Points on a hilly landscape, in no order, each with its height.
From any point a ball rolls to the lowest of the 4 points nearest to it. It stops when none of these is lower. Distance is the straight distance between rows; heights are no part of it.
Sezeg: 82, 99, 93, 114, 104, 95, 88, 90, 95  h=347
Zak: 75, 113, 93, 91, 93, 63, 83, 75, 103  h=216
damo: 79, 115, 87, 80, 96, 46, 85, 76, 112  h=677
nozez: 79, 102, 94, 106, 101, 84, 89, 81, 100  h=500
Peg: 114, 88, 93, 79, 92, 92, 119, 119, 119  h=129
Leb: 79, 99, 92, 110, 102, 91, 87, 87, 95  h=456
Lol: 104, 103, 94, 102, 108, 81, 105, 94, 108  h=64
rab: 85, 100, 92, 105, 107, 89, 91, 87, 101  h=447
nomo: 119, 81, 114, 88, 101, 142, 118, 125, 105  h=96
mip: 111, 100, 107, 103, 100, 110, 106, 120, 93  h=382
Bibe: 102, 100, 97, 110, 112, 104, 96, 107, 93  h=472
sifu: 113, 85, 117, 94, 98, 136, 116, 125, 94  h=318
mor: 90, 106, 94, 92, 107, 72, 98, 81, 111  h=415
rel: 112, 100, 110, 109, 105, 121, 100, 117, 82  h=598
kulos: 113, 99, 103, 100, 97, 103, 112, 117, 95  h=198
ris: 103, 99, 106, 114, 115, 128, 90, 114, 79  h=661
dudu: 79, 101, 94, 119, 97, 95, 84, 87, 88  h=390
Liles: 76, 104, 94, 116, 96, 91, 86, 82, 91  h=481
nuga: 78, 126, 89, 111, 91, 77, 73, 63, 85  h=239
goz: 105, 101, 103, 112, 113, 117, 93, 112, 84  h=637
duva: 90, 104, 93, 100, 110, 80, 96, 85, 106  h=377
tav: 112, 94, 108, 91, 94, 111, 113, 124, 98  h=217
tapug: 78, 125, 87, 101, 88, 61, 76, 67, 94  h=313
guba: 120, 86, 101, 75, 97, 108, 115, 124, 117  h=182
tak: 77, 122, 92, 111, 89, 78, 77, 68, 88  h=260
kebe: 112, 92, 112, 94, 96, 121, 112, 123, 94  h=391
Sen: 75, 115, 93, 99, 90, 68, 83, 72, 97  h=205
gituf: 123, 74, 116, 99, 105, 155, 120, 129, 103  h=201
Mobab: 110, 95, 96, 91, 90, 83, 118, 110, 112  h=90
fonu: 74, 126, 82, 120, 100, 96, 69, 58, 73  h=599
vupul: 108, 101, 95, 107, 108, 96, 103, 105, 99  h=243
Kez: 126, 79, 116, 88, 103, 146, 120, 126, 111  h=140
sura: 89, 98, 91, 112, 107, 96, 90, 95, 97  h=109
balen: 78, 124, 85, 120, 97, 92, 71, 59, 77  h=494
giloz: 95, 97, 98, 114, 113, 117, 84, 109, 85  h=657
ravo: 103, 110, 97, 88, 103, 64, 111, 84, 118  h=629
dal: 111, 100, 98, 103, 99, 93, 111, 111, 102  h=125
kuz: 123, 82, 116, 85, 102, 139, 119, 125, 111  h=183
Fud: 136, 88, 113, 71, 98, 114, 119, 128, 130  h=259
tudo: 78, 125, 88, 106, 88, 69, 73, 64, 90  h=286
Kav: 80, 114, 91, 130, 93, 101, 76, 73, 79  h=564
Reve: 116, 72, 118, 114, 103, 166, 121, 134, 86  h=312
Suvon: 109, 101, 95, 95, 96, 78, 115, 102, 112  h=49
Kimal: 129, 90, 100, 70, 98, 104, 117, 126, 129  h=302
topud: 106, 101, 101, 110, 111, 110, 96, 112, 89  h=585
rut: 82, 110, 93, 88, 103, 64, 91, 76, 111  h=280
ririb: 106, 106, 96, 92, 101, 69, 113, 91, 114  h=383
sesu: 79, 105, 93, 124, 94, 98, 81, 83, 85  h=473
zezu: 97, 102, 93, 105, 110, 88, 97, 91, 104  h=268
zez: 98, 107, 95, 94, 108, 73, 104, 85, 112  h=373
Nizof: 76, 111, 94, 116, 92, 87, 82, 74, 88  h=389
Nuduk: 140, 86, 124, 79, 97, 124, 125, 129, 133  h=210
nalod: 108, 98, 95, 90, 92, 74, 120, 103, 116  h=151
fide: 84, 96, 93, 120, 105, 108, 84, 99, 85  h=304
Riti: 79, 121, 89, 124, 95, 94, 74, 64, 78  h=516
Fali: 118, 86, 108, 80, 99, 124, 116, 125, 110  h=282
muk: 121, 83, 112, 80, 101, 130, 116, 125, 110  h=266
fev: 82, 97, 92, 116, 104, 100, 86, 93, 91  h=61
bosum: 132, 80, 118, 87, 103, 144, 121, 126, 117  h=81
bazo: 115, 81, 117, 95, 100, 146, 118, 126, 98  h=204
fomap: 113, 90, 98, 83, 92, 98, 115, 121, 112  h=147
tivag: 131, 87, 112, 74, 100, 123, 118, 127, 122  h=251
zibun: 76, 120, 89, 93, 88, 58, 81, 72, 101  h=290
Lag: 78, 123, 90, 115, 92, 83, 75, 64, 83  h=68
vokam: 113, 97, 118, 111, 104, 135, 106, 120, 81  h=595
Dok: 82, 96, 95, 123, 102, 113, 79, 101, 80  h=321
lobub: 77, 107, 94, 95, 99, 70, 89, 76, 104  h=94
Supup: 112, 85, 119, 100, 99, 142, 116, 125, 90  h=281
memaf: 109, 102, 96, 100, 100, 84, 112, 104, 108  h=93
zaz: 93, 97, 92, 113, 110, 101, 91, 99, 95  h=423
riki: 98, 111, 94, 86, 106, 61, 105, 82, 117  h=631
negi: 113, 79, 121, 112, 102, 156, 118, 128, 85  h=118
gimo: 104, 104, 95, 98, 104, 77, 110, 94, 112  h=185
Gup: 138, 85, 122, 82, 101, 132, 124, 129, 126  h=181
Lop: 112, 93, 102, 90, 93, 101, 114, 122, 102  h=160
dizas: 91, 114, 92, 80, 105, 54, 97, 77, 118  h=548
Gevut: 76, 113, 95, 109, 91, 78, 83, 73, 93  h=271
mumo: 112, 93, 115, 99, 97, 128, 113, 125, 89  h=476

For each start below, name the point where the ball stops.
mor | lobub
nozez | fev
mumo | negi
rel | Suvon
sesu | Lag
duva | Lol
Liles | Lag

Call two points neighbours if one is among the 4 nearest of the other. Go from one point of each pair to the other, from neighbour to neighbour, staying as low as possible. Name the highest point that can't be avoided.
bosum / lobub | mor
Lol / negi | Fali
bosum / negi | gituf
lobub / Lag | Gevut
Suvon / Lol | memaf
Lol / fev | zezu
